Points, in no order, along strands that fork and pass close to each other.
Points whose rows are less than 68.9 apart are linked; no others are. Some points are linked to none.
q_146: [ -4.7  12.2  -3.9  39.8  -6.7 -13.1 -23.9  12.6 -17.6  -8.8 -20.2   0.9
   0.4 -30.1   0.7  32.2  12.9 -33.0  -7.0   2.7]
q_910: [ -1.3  -1.7   3.5 -17.6 -41.7 -32.4   9.0  17.4   7.7  49.5   2.9   8.4
 -13.9   2.2  15.5  21.8 -25.8  17.8  15.7 -12.3]
q_953: [  8.9  -0.8   8.9 -22.8 -12.9 -16.0   2.5   0.4  -4.9  32.2  11.0 -12.5
  -2.2  12.5  19.3  38.4  -9.5  28.8  14.0  -9.5]
q_388: [-31.1   7.7   4.7  12.9  -3.7   7.2  18.3  -0.1   2.3 -23.8 -11.5   6.3
   3.9  -2.7 -43.1  11.5 -10.8 -16.5 -26.6 -17.9]
q_698: [-19.4   6.2 -20.7   6.1   7.5 -20.8  -6.9  15.8  -8.3 -16.0 -40.7  10.5
 -10.2  -5.2  17.6 -15.9  -7.2 -51.7 -29.5 -11.4]
q_150: [-41.0   0.6  19.9 -11.0 -26.7  -1.4  22.0  -2.0  -6.7  34.8   7.6   5.1
 -25.6   4.0 -13.2  -9.4   5.8  20.5   2.4 -14.4]
q_326: [  2.4 -18.2   8.0 -29.6 -29.3 -12.9  36.9  12.8  17.4  20.6   7.4  29.3
  13.4  -7.7  -5.2  -5.9 -17.7   9.2  30.1 -22.2]
q_907: [-18.3   0.1  17.8  -8.8  -9.7 -15.1  17.0  -1.9  20.6  15.6  -3.9 -39.0
 -39.7   0.8   3.0  19.1 -19.1 -15.9   1.2 -22.1]
q_26: [  7.7  10.0   0.4 -22.4  23.5   4.4  20.9 -23.3 -22.7  20.7  22.7  21.0
 -31.0 -10.6  17.9  -7.8  -9.1  -1.9  11.1 -28.5]
q_606: [ 10.4  35.1  -8.7  -4.2 -10.3  13.9 -20.1 -14.2 -16.0  37.5  17.5  11.7
   3.6  13.8 -20.1  -1.7  -5.1  45.8  27.0  -2.7]
q_85: [ -8.3   0.5  36.4   6.9   7.8   8.4  13.5  -1.3   0.6 -13.8   0.6 -20.3
 -15.5  -8.3  -3.6  21.0  20.0  -4.2 -24.6  -6.5]
q_19: [ -8.9  21.4  10.1  18.7  -2.7  -9.0 -22.2  27.1 -11.6   1.2 -36.9 -27.6
  11.7  -6.3  20.7  28.6  21.5 -17.9  -5.0   6.6]
q_449: [-22.0   0.9  11.6   8.2 -21.0  20.5 -20.7  -8.5 -22.9  -8.8 -10.2 -20.2
   9.3 -23.5  12.0  20.4  16.7   6.3  30.3 -15.8]
q_344: [  1.7  14.3  -7.8   3.5  -7.7   3.7  -4.3 -21.1  -1.9  14.5  -2.3   0.8
 -14.4  -0.8  24.5 -38.0 -11.0   3.0  27.4 -13.1]
q_635: [ -3.9 -23.0  33.2  -0.3   3.7  16.5  -1.8   6.0  -5.4 -31.5  -4.3 -27.3
 -10.6  -9.4   5.6   2.7  20.1 -18.5 -43.2   9.7]
q_336: [ -2.3  18.0  11.8 -21.1   0.0   2.8  15.8  -6.7  -0.1 -19.7   0.7 -41.9
  -2.5  12.5 -12.2  -5.0  -8.7 -10.4  22.3  -4.8]
q_132: [  4.4  -5.7  20.4   1.2 -20.5 -17.5   2.3 -12.1   7.7  33.6   5.4 -45.1
 -31.3   7.0  17.7   2.7 -23.6 -12.0   8.9  -1.2]
q_109: [-29.0 -18.2 -21.7 -49.3   0.1  13.7   3.8   6.6  13.3  35.2  19.4   4.9
  -9.9  11.0  -3.8  15.0  -7.3  39.4   8.6 -15.7]
q_523: [  0.2  -7.0   5.5  13.3   0.7  22.3 -23.8  18.7 -18.1 -15.2 -39.6  11.7
   9.0  19.4  14.7 -32.7 -22.5  -3.4 -41.3  -3.2]
q_672: [ -6.3   5.0 -10.9   4.8  -9.7  21.1  -2.8  19.5  -1.5  19.1  26.1  26.3
 -28.4 -31.6 -29.8   1.8  -1.9  11.9  32.0  -7.8]
q_761: [-26.6  -3.9  -3.5 -14.5   0.3  17.3  -2.4 -36.5 -25.8 -12.5 -12.9 -11.2
   3.1  -6.5  27.3  -6.9 -15.1 -12.1  -6.9 -28.6]
q_515: [  2.8   5.5 -13.7 -13.5  23.6   1.6 -26.3  -1.6   5.0 -56.4  -6.6  30.6
 -19.3  -5.7  -3.8 -34.0  10.1 -19.4 -28.3   5.7]
q_595: [  7.7  -8.6 -37.1  -1.4  20.8   3.0 -14.8  -3.9  19.2 -21.1 -20.0  13.7
  16.3  -4.3  30.0 -19.3  -6.3  -9.9   6.5  -9.1]
q_928: [ 17.9  -4.2   8.9 -20.0 -27.7 -16.3  12.6 -26.1 -31.5  35.3  20.8  19.7
  32.1  16.4 -10.4   8.2  -8.5  23.7  11.0   3.7]
q_61: [ -5.6   9.6 -11.8   2.1   4.6  28.9 -20.4 -28.6 -14.7  21.5  13.2  13.5
  18.7   7.3   3.8 -15.8   5.6  45.1   6.6   4.6]
q_843: [-26.2  19.7 -10.1  32.5  -7.6 -11.6  -6.1  22.5  13.4  11.3 -17.6  17.2
 -31.7 -22.6  -9.2   1.9  12.4 -12.5   7.2 -18.7]
q_123: [  2.8  15.3  11.1 -11.8   0.7  14.6  -0.6 -26.3  -4.4   9.2  -3.0  11.8
  37.5  21.9  13.6  -5.0  10.4  52.0   2.5  -3.5]
q_825: [-27.4   9.2  14.9  -6.7 -18.4  20.3   3.7 -15.2   8.7 -21.4 -30.1  -1.4
   1.8  -2.4  12.5 -15.1 -22.3   5.8  -7.9 -40.7]
q_39: [ 10.5   5.8 -21.9   4.9  38.1  26.1 -29.3  -4.5   6.6 -25.8  13.4  -7.8
 -24.3 -11.9   8.5  -2.8  16.7   4.1   0.1   9.8]
q_688: [ 19.5   1.3  -9.2  29.7  21.4 -14.0  -9.5  -6.0   0.7  13.8  -3.8  -7.5
   1.5  10.1  17.1  13.4 -15.2 -17.6 -38.2  24.8]
q_939: [  4.3 -13.0  -6.2  34.6  11.6  -7.5 -29.5  10.8   4.2 -13.5   8.9  10.3
 -21.0  -8.4 -17.5   8.2  19.0 -16.4 -45.2  40.0]
q_547: [  6.5 -31.0 -13.1 -17.7   8.7 -28.8  21.6  18.2  -0.8  25.9   5.8   7.6
   3.3   0.1  31.5  -5.8  15.9 -15.3  12.8  16.1]
q_505: [ 22.2  -8.0  11.3  -6.7  -6.9 -24.1  28.3 -14.4 -23.8  -3.7   5.7  12.1
  29.7  -0.4  10.9 -23.0  12.4 -20.7  15.0  10.6]
q_596: [-12.5   4.4  14.3  16.5 -27.3   4.9   7.0 -17.3  -9.0  18.1  -1.8   7.9
  12.8  14.9  -2.6 -49.7   3.6  22.0  -2.1  15.0]
q_314: [  5.0  -1.4  14.7   9.8  14.3  -7.0  16.6   5.6  18.5  -4.4  -3.7   5.8
  -3.6  -2.2   7.3  12.1  12.6   4.0 -11.2  -4.3]
q_838: [-12.0   2.1  18.8 -10.7  15.0  15.3 -10.7  26.5  25.1 -12.1 -28.9 -42.1
  -4.7   7.8  31.4   8.3  25.7   6.2 -14.6   1.7]
q_233: [ 13.3 -11.5  12.7 -14.8  -2.4 -14.3  28.1 -16.1 -36.1  22.6  26.2  13.1
  18.0   0.8   2.2  10.9   2.6  -4.1   8.7   4.3]
q_673: [ 12.1   5.8  20.6 -14.7  24.4  22.3   5.2  18.6  12.0 -62.6 -19.5 -12.7
   0.8   5.7  -9.1  -1.4  -2.0 -13.2 -28.8 -12.8]
q_285: [ -1.7  -3.4  -5.1   9.1  -0.6  -1.6 -40.4  47.4  24.8 -33.1 -29.8 -16.5
   1.7  10.3  -2.6  -6.5  22.0  -7.8 -18.9  34.8]
q_206: [  4.3  -2.5  -5.7  -1.6 -16.9 -25.4  10.8   0.4  11.2  39.7   6.8  17.7
 -27.5 -10.2  14.3  17.4 -38.9  -3.6  14.2 -27.3]
q_148: [-24.0  25.8   8.3   4.8  19.0  11.9   0.0 -16.1 -20.0  19.1  -6.6  16.0
 -16.6  -6.4  23.5   9.1  21.5  18.8 -12.5 -26.5]
q_71: [-31.2  -3.6  17.7  -5.8  -9.5   3.8  21.1  22.9  -3.4  23.0   8.0  19.1
 -26.8 -17.4  -2.1  -7.6  35.1  13.3  11.9  -9.5]
q_824: [-15.3 -10.1  -1.5 -33.3  13.9   1.4  27.5 -18.7 -37.7   9.7  26.7 -10.2
   4.6   5.7 -13.8   8.7   4.2 -13.3   6.9   0.1]
q_10: [-24.1 -36.6 -32.8 -26.8  -3.7  -6.3  18.5  -8.0  -2.2  17.9  14.6   8.3
   0.8 -12.0 -17.0  11.1 -28.9 -23.7  18.2 -20.7]
q_28: [ 24.4  19.8   0.2 -18.4  -1.8  -4.1   5.9  26.4  -3.8  24.8  10.3  13.8
 -12.0 -10.2  21.3 -18.2  14.1  11.8  44.7   3.1]
q_796: [ 21.9  19.3   3.9 -29.4 -10.3   7.2   7.0  26.6 -16.9  18.3  20.9   7.0
  10.0 -13.6  -6.6  19.5   7.7  15.8  48.3   1.3]
q_506: [ 12.3  21.5   7.5  17.7 -13.5   6.5  -8.7 -13.7   6.4 -20.0 -15.6  11.0
 -14.4 -11.5  18.8 -51.9  -5.5  -6.0  15.0 -13.5]
q_968: [-11.1 -16.1  22.6   6.0  -9.3  -1.2 -14.1  18.2 -16.9 -27.1 -24.0 -20.0
 -20.4 -10.8   0.7  -7.8   4.6 -52.3 -47.1   6.3]
q_192: [  7.3  30.6  -9.6  22.0  35.6   4.5  -3.9   9.1   6.4 -11.4   9.4  -9.8
 -27.3   0.6 -31.0  21.9   5.4  -9.1 -17.6   8.9]
q_227: [ 13.4 -15.4  24.4  -4.1 -10.6 -18.4 -29.7  16.5  30.6 -51.4 -15.7  12.4
 -27.4 -12.6  -2.8 -13.4   5.1 -37.1 -34.1  14.4]
q_417: [ 16.4  16.7  -2.8 -11.1  17.7 -12.8  -8.1   8.1  11.2 -11.6   3.2 -12.4
 -47.8 -10.3  18.3 -28.6  23.6 -23.8  19.4   2.1]
q_576: [-11.6   7.9  -6.6  15.9  19.3  31.9 -11.8   1.7   5.7 -22.5  19.2 -20.5
 -30.1  -4.4 -35.4  -0.9   6.0   3.4  -8.8  11.2]
q_284: [-32.7  -9.8 -18.8 -41.3 -14.0  18.6   5.3  11.3   3.8  43.9  13.9  27.5
   1.4  -8.4 -30.2 -11.1  -2.2  33.3  16.4 -13.0]
q_977: [ -9.0  -2.4  -4.1  18.7 -18.6   9.8 -11.2 -18.0  -4.7   5.9  12.8 -11.6
  -4.0  -5.2 -20.6   3.0 -19.8   2.2  14.9   1.5]
q_779: [ -8.4   6.1  11.8   9.9   3.9   9.5 -17.6  45.9  32.0 -16.0 -32.4 -31.7
   9.2  17.8   3.9  -0.7  21.0  12.6 -20.3  23.9]
q_217: [-15.5  30.9  15.4  -1.3  12.4  27.5  -2.5 -13.1  -0.9  -0.5   0.2  -3.6
 -16.3  -0.9  -0.2  10.4  11.9  33.6   6.0 -25.3]
q_271: [ 20.3 -18.6  21.5 -14.9   4.7   5.5  -7.1  10.9  28.8 -46.2  -3.4  -7.0
   5.5   0.5  20.8 -24.1  33.4   7.3  -2.3  14.7]
q_583: [-26.9 -21.5 -34.4  -7.1   3.1  -5.3  18.9   5.1  20.3   6.2   1.6  26.5
   0.6 -15.8 -28.5  -4.5 -10.5 -18.6  11.0 -20.9]
q_566: [ -6.5  25.3 -17.3  28.3  27.7  -5.7 -12.0  16.7  -2.5 -17.6  -1.2  18.2
 -15.9  -1.3 -33.3  13.6  16.6 -15.7 -37.2  19.5]
q_733: [-12.3  12.4   3.6   7.5   7.1  10.7  -0.2  -9.3 -43.4 -14.6   8.2   6.0
   6.5  -8.4 -17.0  -9.6  35.5 -11.4  -7.5  10.1]
q_919: [ 21.4  16.6   3.6  38.7   3.6   0.1 -28.6   2.3 -18.2  -3.2 -30.1   0.1
  12.9   5.7  13.9  14.1 -37.2 -19.4 -42.1   2.0]
q_763: [-18.0 -36.8   2.9  10.7 -19.1   9.6  -5.5  17.9   9.5 -29.0 -20.7 -30.2
  14.9   5.8  -9.7 -12.7 -17.3 -20.6 -25.2  17.1]
q_443: [ -8.0 -24.3  20.8   0.8 -25.3   9.0  -9.8 -40.6 -17.6  12.3  14.0 -12.4
   9.3  11.7   9.6  21.1  -2.8  42.2 -19.1  -2.4]
q_518: [-33.4 -28.4 -16.4 -17.2 -14.6   7.0  -4.8 -16.2  21.8  13.7   4.2 -17.9
 -10.4  15.5   3.9  15.7 -21.7  29.0  -1.6 -18.5]
q_458: [  5.0  -6.2 -19.2 -14.0  28.0 -14.0  12.0  -8.5  -0.8 -34.4  12.2  25.0
  -8.1  -4.7 -13.0 -19.5  16.8 -30.9 -13.0   5.1]
q_739: [  3.0   4.2   9.1   3.7  -1.7   5.2  -6.6 -11.0 -26.0  -3.7  -6.0   4.3
  25.9 -21.6  27.7  23.6  20.6   4.4  22.4 -19.2]
q_231: [ -4.7 -21.1  -4.0   9.7  13.3   9.6   0.7   4.3   3.2 -14.0   1.3  21.2
  23.7   7.7  -4.3 -17.5  27.9  18.1 -33.6  26.9]
q_32: [-38.1   7.4   5.5   5.0 -21.3   8.0   1.2  -6.1  -6.9 -16.3 -13.2  -8.4
  23.7   6.3 -48.3  33.1 -13.7   2.8 -17.2 -15.9]
q_724: [-10.8  27.8  -4.6  -9.2 -17.0 -35.0  23.0 -23.2  -3.6  39.8  -6.8  24.6
  -8.8  22.4 -14.6  -1.8 -30.0   0.7  -7.0 -29.5]
q_350: [  0.7  21.5   9.7 -16.6  15.2   2.0   7.2  13.0   0.9 -21.2  -8.7 -36.8
 -11.5 -10.3  11.0  14.3  21.3 -17.4  31.6 -16.1]
q_440: [ -8.6 -15.5   2.4 -42.6  -5.9   1.7   4.3   7.7  -5.9  44.5  32.7 -11.4
 -14.8  20.6  13.9  20.2  -2.4  45.2   2.9   9.3]
q_253: [ 17.3  15.5  15.9  -4.3 -17.9 -24.5  20.8   3.6 -14.2  -0.2  -8.0  -1.2
  20.6  -3.6   2.6  -7.1  11.9 -16.8  40.6  -2.4]
q_716: [ 11.4   6.2  -8.7  15.4  18.9 -14.1  14.6  -9.6  24.6  14.7 -10.0  26.3
   4.2   2.1  22.8   9.7 -19.6   4.9 -11.0 -18.7]
q_215: [-11.1  15.0   8.5  11.4   9.9   6.9  -5.4  14.6 -21.8 -15.0 -22.2   8.4
  -2.0  15.9  -6.4 -26.9   7.6 -13.2 -48.7  12.4]
q_545: [ -2.3 -30.3  19.6  21.5   1.8  16.3  -2.2 -17.0 -19.6  -4.6   7.8  14.0
  14.1  -7.9  22.1 -12.3  20.7  13.0 -37.6  19.5]
q_468: [  7.9  23.1  19.8   0.8 -25.9   3.7  -0.2 -30.3  -7.3   0.9 -14.8   2.9
  31.6  23.6   9.1 -23.6 -11.5  31.4   2.8  -8.2]
q_70: [ 11.6  -6.5  -0.8   2.3   8.4  13.6   3.8 -31.4  11.6  16.0  22.1 -10.7
 -28.6  13.4  17.4 -37.4 -23.1  19.4   0.8   4.8]
q_370: [-11.8  -4.3 -31.3  12.7  27.2  15.6 -15.5  -6.2 -17.0 -12.4   8.5  -2.3
  14.5 -12.6 -13.6  34.7   3.7 -12.3  -4.5   6.2]
q_692: [ -8.9   1.8 -27.1  -7.5  -6.2 -11.5   0.4  -8.0  -4.4  33.2 -16.0  22.0
  44.4  12.7   7.3 -13.9   2.1   8.0  16.7   2.7]
q_634: [-10.4  -5.3   5.1   0.4  -9.7  11.1   8.6  34.5   8.2   6.6  21.5  15.8
 -27.5 -18.8 -29.0  -4.4  29.7  14.8  24.6   5.2]
q_197: [-11.2  -4.1  -5.0 -26.8  18.2  12.7  20.1   4.1 -22.3   8.8  34.1 -13.2
 -21.0  -5.2 -26.9  22.9   3.7  -3.2  16.6  -1.9]
q_442: [-15.3   0.3   6.8 -17.8   6.3  20.9 -14.2 -31.8 -40.0 -11.0  -9.2 -28.6
  17.4  12.6  29.3  -1.3 -11.4   2.6 -18.5  -6.6]
q_598: [  4.1 -17.4  16.9 -23.7  -3.0  16.4  18.7 -15.3 -19.1  11.2  30.8   5.5
 -22.8 -19.5  20.4 -15.2   2.8  11.7  22.3 -14.9]
q_539: [ 17.8 -25.5   3.0  -1.5  13.7  -6.5  17.5 -15.4 -12.4 -42.8   8.2   7.1
  16.7 -16.1  -4.9   6.7   4.7 -34.4 -14.7   1.2]
q_304: [ 14.0  16.5  -3.6 -20.1  38.6   1.3  17.9  -6.6   1.3  -1.7  12.5  11.3
 -41.6 -10.6  23.0 -20.8   8.8  -7.6  12.6 -21.2]
q_415: [ 18.1  17.2  23.2   8.2  11.6  11.0  -7.0  -8.5 -18.0 -20.3 -21.8   6.4
  31.7  -6.3  35.2  12.0  16.9  12.3 -11.0 -12.0]
q_535: [-22.3   6.1   5.0  -8.7 -20.8   0.7   9.9 -16.2 -31.4  24.3  19.4  21.1
  10.5  -4.1 -50.6  26.5   2.4  13.8   0.6 -15.1]
q_852: [ 13.6  17.7   6.0 -13.9  19.0  -9.4 -13.8   9.5   7.0 -36.9  -9.3 -20.7
 -26.9  -8.9   7.4  -6.9  28.3 -37.9   3.5   6.3]
q_94: [  8.8  24.8   7.6 -10.3  23.0   1.2   6.9  -5.8  -6.7   2.3   4.6 -36.6
  -0.1  28.5   2.6  -9.4   6.8   1.1  -5.3  22.7]
q_20: [ -2.2   8.1 -18.4 -13.5   4.4 -12.8   4.4   0.8   6.0   7.1 -11.5 -13.6
  37.5  24.5   2.7   9.5  -5.9   4.6  20.2   5.6]
q_205: [-32.4  27.5 -13.5   6.6 -23.7  -6.3 -13.2 -13.3  -4.4  16.9 -13.7  -6.0
  11.2  26.3 -34.7  16.8 -14.9  20.2 -14.0 -11.3]
q_962: [ 13.3 -16.1 -35.7  11.3  35.8  18.6 -18.6 -11.2   6.2   2.7  26.8   6.4
 -22.3 -13.0  12.6   1.9  -7.4   5.9   7.3   5.4]
q_741: [  2.2   7.7 -10.4  43.8  -7.3   2.3 -29.2   9.6 -17.4 -12.7 -26.5  10.8
  17.9 -13.7  -4.1  18.3 -13.7 -22.7 -23.7   5.5]
q_591: [ 27.4  -7.8  -4.4  19.2  -4.6 -18.4  -1.5  19.0  31.2 -19.2  11.4   6.6
  -4.4   0.3 -24.3 -13.8  11.1  -5.8  16.0  29.4]
q_847: [ 21.9 -37.7 -30.8  -4.2  23.0   2.0   1.1   2.3   5.2  -8.3  37.0   9.6
 -13.6 -20.0  -6.2   8.4  -2.2 -13.6  17.7  13.0]
q_7: [ 28.9 -15.8  -8.3  17.6   8.6  -5.5  -7.9  22.0  35.3  20.8  13.6   1.0
 -14.6 -18.4  17.3  31.4 -11.6   9.2  22.7   2.4]
q_73: [-13.7   0.4   6.5  11.8  10.5   2.3  15.9 -11.3  -2.0 -14.2 -11.6  -3.7
   3.4  12.5 -18.4  15.5 -34.1 -17.9 -52.6  -7.5]
q_795: [ 34.8  -8.3  -0.4   0.2  -1.5 -14.3   3.2  -0.2  -1.4  20.0  22.6 -25.3
  -6.2   7.6  15.7 -16.2  -8.9  -5.7  28.9  31.8]
q_222: [-10.4  23.8   7.8   3.8  10.3  22.8   1.9 -15.6  10.3  19.5  16.5  -3.4
 -37.2  13.7  -6.4 -15.7  -3.8  38.3  -2.4  -8.4]
q_358: [ 29.3 -21.2  -3.9   6.2  -2.5  -6.8   6.2 -20.6 -17.4 -30.5   7.5  -8.2
  38.8  -4.9   0.9  -3.8  -9.4 -24.8   8.3  17.3]
q_944: [ 15.5   6.8  -7.5   7.0  -6.2  -1.3  10.8  19.9  41.9 -11.3   0.7   5.3
  15.3  11.7 -28.5 -22.6   3.3  15.3  29.1  17.1]
q_349: [-18.0   7.5   6.8  -3.5 -18.3  -8.8  13.5   4.9  27.2 -14.1 -35.2 -10.3
  16.7   5.7   7.7  -5.2 -19.4  -6.5  11.6 -28.2]
q_161: [  5.6 -15.6  -8.4 -40.9 -37.9   6.0  13.2   0.6   7.4  35.4  19.0  39.9
  10.4 -15.6 -15.3 -11.8 -27.9  27.2  24.7 -19.4]
q_735: [  6.8 -23.1  27.8  15.6 -10.4  17.5   1.8 -41.1 -18.5   2.0  15.8   8.5
  20.4  -2.9  19.4  -1.0  -2.0  24.9 -18.8   3.1]
q_402: [  3.4 -24.9 -14.5  20.0  -9.2 -12.2   2.5  17.5  17.2  19.9   9.6  21.1
 -20.0 -30.8   7.9  21.3 -12.8  -7.8  17.0 -10.3]
q_183: [ 12.0  18.0   2.9  11.5 -20.9 -12.9   4.8   9.3   0.9 -26.6 -13.7  -1.9
  26.1  -7.3 -25.2  -0.9   3.7 -23.6  36.0  -3.7]
q_959: [-11.3   0.4 -19.4  -7.0  23.7  23.8   4.3   3.2   5.3   5.5  35.7 -17.9
 -21.1   8.5 -41.1   7.8  -5.3  11.6  14.0  13.0]
q_814: [ 15.4  -9.0   5.1   6.2  15.5  32.2  -2.8   1.2  15.2 -57.6  -5.4  17.6
  21.8  -4.9 -17.6  -2.6  -5.8  10.6 -24.8  -4.3]
q_463: [  1.1  -3.6 -31.5  -5.9  30.3  -4.0 -23.6  29.2  38.1 -36.2 -13.3  -0.1
  -3.6   8.2   0.5   1.6  16.1  -3.4 -10.6  20.0]
q_858: [  2.2  37.9  11.4  -8.9 -27.9  -1.7   1.2  -3.6 -11.7  30.8  14.1  -2.4
 -10.1  19.8 -22.9 -18.1  -8.0  30.2  29.6   1.1]
q_134: [ 18.8 -27.2   6.3  -1.0  -5.8 -18.2 -12.7   9.6  33.1 -48.2   0.2  12.5
  -3.4  -8.9  -0.2 -13.9  17.1 -16.8  -7.0  22.5]
q_823: [ -1.5 -10.8  -9.2  23.2 -18.0   4.7 -12.0   2.4 -12.9  18.9  17.5  13.6
 -17.2 -33.2  -9.5  13.7  -7.1  -6.2  28.0  -8.1]
q_301: [-16.3   0.6 -44.7  -4.5  27.8 -12.6  -1.5   5.1  -1.0  21.4  -2.1 -10.8
   9.2  20.8   2.6  -2.9   0.4 -16.1   2.7  19.2]
q_644: [ 17.3  50.0  12.4  28.0  -7.0  11.3 -18.5   2.3  -8.5 -18.9 -22.4  12.0
  -4.3  -1.8   4.5 -37.5   2.3   0.5   1.6  -3.7]
q_37: [-20.5 -12.6   1.7  17.6 -17.2  13.7 -14.3   5.1   8.2 -10.9 -11.9 -30.4
  -0.9   1.7  -2.3 -11.6 -11.3  -0.6  -5.7  12.0]
q_359: [ 42.0  20.9  17.6  10.5  19.6  -3.3  -1.7  -5.6   0.0 -23.4  -2.8   4.7
   3.6  -4.1  23.3  -3.2  18.4  -0.7  -6.4   5.4]
q_44: [ 13.5   8.1   9.0   8.6 -11.3 -22.4  12.4   9.0  31.4 -16.0 -36.4 -19.8
  14.3   9.0  16.2  -2.2 -32.3 -28.8  -3.8 -13.0]
q_195: [ 13.1  -4.3 -17.1  -3.6  -3.3  -4.5 -10.6  21.0   0.0   5.4   3.3  16.7
  18.5  -8.1   8.3 -22.1  35.9   7.5  42.8  17.1]
q_770: [-14.5  -1.8   1.0   4.9   7.9  -5.0  -0.3  -4.2 -47.9 -12.0 -15.1  15.3
  20.6   1.0  11.3 -16.5  24.4 -27.8 -38.8  13.3]
q_734: [  2.4  11.9 -21.1 -21.9  37.9 -12.5   9.5  -3.7  -6.1  21.1   5.7 -25.2
 -14.7  21.9  22.2  -1.0  -2.8 -14.2   4.9   9.2]
q_888: [ -1.0 -19.0 -20.2 -12.3  13.7 -28.6  26.9  35.7  40.6  18.2   0.1  21.1
 -15.4   1.5   7.8  -5.1   4.6  -6.6  10.6   0.5]
q_445: [ 13.5  -0.9   4.8  10.5  12.5  36.5 -14.6  -0.5  -0.9 -29.5 -17.4   9.6
  21.2  17.9   1.5 -14.0 -27.5  17.5 -36.1   1.9]
q_450: [ -7.6 -16.5   0.4  -0.3  -8.7  15.4 -24.0  -0.8  -4.4 -53.8 -13.6  12.8
 -12.7 -19.6   4.2 -40.3   9.2 -17.0 -13.9  -3.8]
q_988: [-20.6  14.0 -14.5  20.0 -17.4  10.1 -27.2 -22.8 -11.0  13.8   6.1 -19.4
 -11.6  11.8 -29.2  28.5 -21.7  21.8  -6.9  -3.2]
q_298: [ -9.9  20.2   7.0   8.4  -2.7  15.0   1.8 -20.2 -39.7   2.5  11.6  17.4
  25.2  -5.8 -37.7  15.4  16.9   7.8   3.6  -3.6]
q_363: [ -2.0 -26.3  23.9  -7.1 -36.8 -16.9  28.9   6.6  18.0  18.1   3.9  20.8
  25.8  -3.4  -3.7  26.3  -2.4  26.5  15.4 -15.8]
q_47: [ -5.6  -0.5 -26.5  16.2  -2.7  -4.0 -17.0  10.1 -11.2  21.4  -6.8  22.5
  34.6  -2.3   6.6  -6.8  27.0   7.1  14.2  22.5]
q_434: [ 22.6  15.9 -12.7 -15.0  -2.3  -0.7   3.5  11.1  -5.3   5.2  16.4   5.1
  22.0  -8.0 -34.4  37.1 -15.9   1.1  48.7  -9.2]
q_594: [ 41.2 -10.0  -1.3  23.4  19.2   0.7 -16.8   2.6  32.1  11.8  10.3 -16.8
  -4.4   0.1  25.5  23.6  -4.7  15.3   5.8  20.3]
q_265: [ 16.0 -19.3 -13.2  40.3   7.0 -16.5 -14.7   6.4   2.1  14.3  13.0   6.0
   6.1  -5.0   1.1  15.0  13.5  -9.2 -21.7  42.5]
q_439: [ 24.0 -13.5  38.8   4.2 -19.0 -18.6  22.0  -4.9  18.6 -14.7 -15.4 -28.3
   8.1   0.4  24.5 -10.0  -7.5 -21.8  -2.5   0.6]
q_23: [-15.8  -4.3  11.0   6.2   5.9  -7.1  12.0  -4.0  24.2   7.6 -20.0 -26.1
 -22.5  10.0  13.4   4.5 -29.5 -22.5 -42.0 -11.2]
q_127: [  5.6  28.5  -4.3  10.7   6.3 -20.2  20.6 -30.8  -4.3  14.8  -7.5  31.6
  -1.8   1.2   2.6   9.9 -30.0  -9.2 -10.8 -35.9]
q_119: [ -4.7  20.2 -12.8 -25.2 -23.7 -22.6  11.8 -18.7 -19.9  34.6   8.8  25.4
   3.2  10.6 -40.5  17.5 -24.2   6.0   2.0 -31.6]
q_464: [ 11.8 -36.9  -6.2  -3.9  -0.8 -15.3   4.3   1.0  -8.2  27.7  22.7 -12.2
 -11.4  -1.8  26.6 -16.6   6.8 -12.2  10.9  29.1]
q_639: [ 22.7  -0.3  37.8   5.7 -14.5 -11.7   4.7  -7.5  14.4  12.6  -5.4 -52.5
 -10.5   8.2  25.9  -8.6  -3.2 -19.3  -6.3  15.2]
q_176: [ 47.1  28.5  27.8  21.2  -9.1  -6.7 -14.9   1.2  -3.0 -36.4 -12.1   8.1
   6.8   3.4   2.5 -30.6  14.9  -4.4  -4.1  21.4]
q_836: [-23.6 -11.8  -1.7 -15.9  14.0   9.5   3.0 -12.5  22.4  11.8  13.1 -41.3
 -19.1  28.6  -2.7  15.3 -18.7  22.9 -17.2   0.3]
q_712: [-17.0  -5.1  16.7 -10.9 -21.5  14.0 -22.4 -34.4 -27.0  -0.4  -2.0 -39.9
  12.4  16.0  18.8  16.7  -4.1  28.0 -11.3  -6.4]
q_190: [ 22.3  20.1  -3.5   7.3  -0.7  -7.5   8.3  15.8  17.3 -17.2   2.4  -8.7
   4.2 -12.9 -29.4  28.5 -11.4 -13.3  43.3 -10.7]
q_873: [ -1.7  23.7  35.7  -1.8   4.5   2.3 -10.9  24.1 -14.9  -2.7 -32.1 -40.0
   2.9   7.7  27.4   6.0  31.7 -12.5 -23.7   9.6]
q_246: [ -8.4 -20.8  -7.1  -7.7  20.0  12.6   9.1  -1.2   7.9   1.5   3.2   0.2
  35.5  27.3   5.4  -4.3  16.0  28.0 -20.4  29.7]
q_247: [ -1.8  -9.5  15.1  16.3 -52.3 -18.7 -11.5  -6.7   8.7  28.7  -8.6   7.0
  24.7   5.6   9.5  19.8  -5.7  37.6  15.9  -5.9]
q_177: [  0.8  14.4  -4.9  -1.5 -14.4  -2.0  16.5   9.8  24.6  19.7   8.6   9.0
  -0.1  18.2 -31.5 -35.0 -10.3  21.1  31.1   6.0]
q_600: [  7.1  -8.4 -12.3 -15.3  14.6  -4.9   3.1   9.1  10.6  17.5   8.5 -16.7
  22.7  16.7   2.7  40.1  -6.6  18.9  20.8   8.4]
q_153: [ 13.6  -0.4 -25.3  -5.9  25.7  -1.4  17.4   7.6   2.9  15.4  18.1  31.9
  24.6   4.9 -26.3  10.8   8.4   8.4   6.9  11.7]
q_154: [ -6.0 -29.5 -42.2  -6.1  11.8 -23.8  14.5  15.8  33.7   1.8   2.0  37.6
  -1.7 -10.7  -8.2 -13.6   3.7 -20.7   5.1  -2.0]
q_766: [ -0.5 -52.3 -23.5  -5.9   5.1  -4.7  17.5  -4.6  -6.9   6.2  32.5   4.9
   9.2 -14.1 -12.6  16.9 -11.7 -19.8   9.1  10.7]
q_998: [  8.9 -16.7   7.7   7.9 -14.0 -21.2 -21.2  23.8   5.4 -37.4 -37.4  -1.3
  -3.9  -9.5  13.6  -7.4  -6.8 -52.9 -30.5   1.1]

A fork is a point with three links. Follow the links from the first point to the second and name the forks in between, in order.
q_47 / q_763 | q_20, q_953, q_402, q_823, q_977
q_959 / q_458 | q_233, q_505
q_464 / q_358 | q_576, q_233, q_505
q_515 / q_195 | q_505
q_176 / q_591 | q_359, q_314, q_998, q_134
q_591 / q_673 | q_134, q_998, q_314
q_350 / q_71 | q_20, q_953, q_402, q_823
q_673 / q_134 | q_314, q_998

A fork is a point with three links, a tip a point with one. Leave the first point through the second and follow the links. Name the first fork or tip that comes.
q_741 / q_146 | q_463
q_888 / q_154 | q_576
q_442 / q_761 | q_977
q_39 / q_962 | q_795
q_770 / q_733 | q_314
q_61 / q_606 | q_134
q_176 / q_644 | q_148
q_349 / q_825 | q_246
q_20 / q_301 | q_598
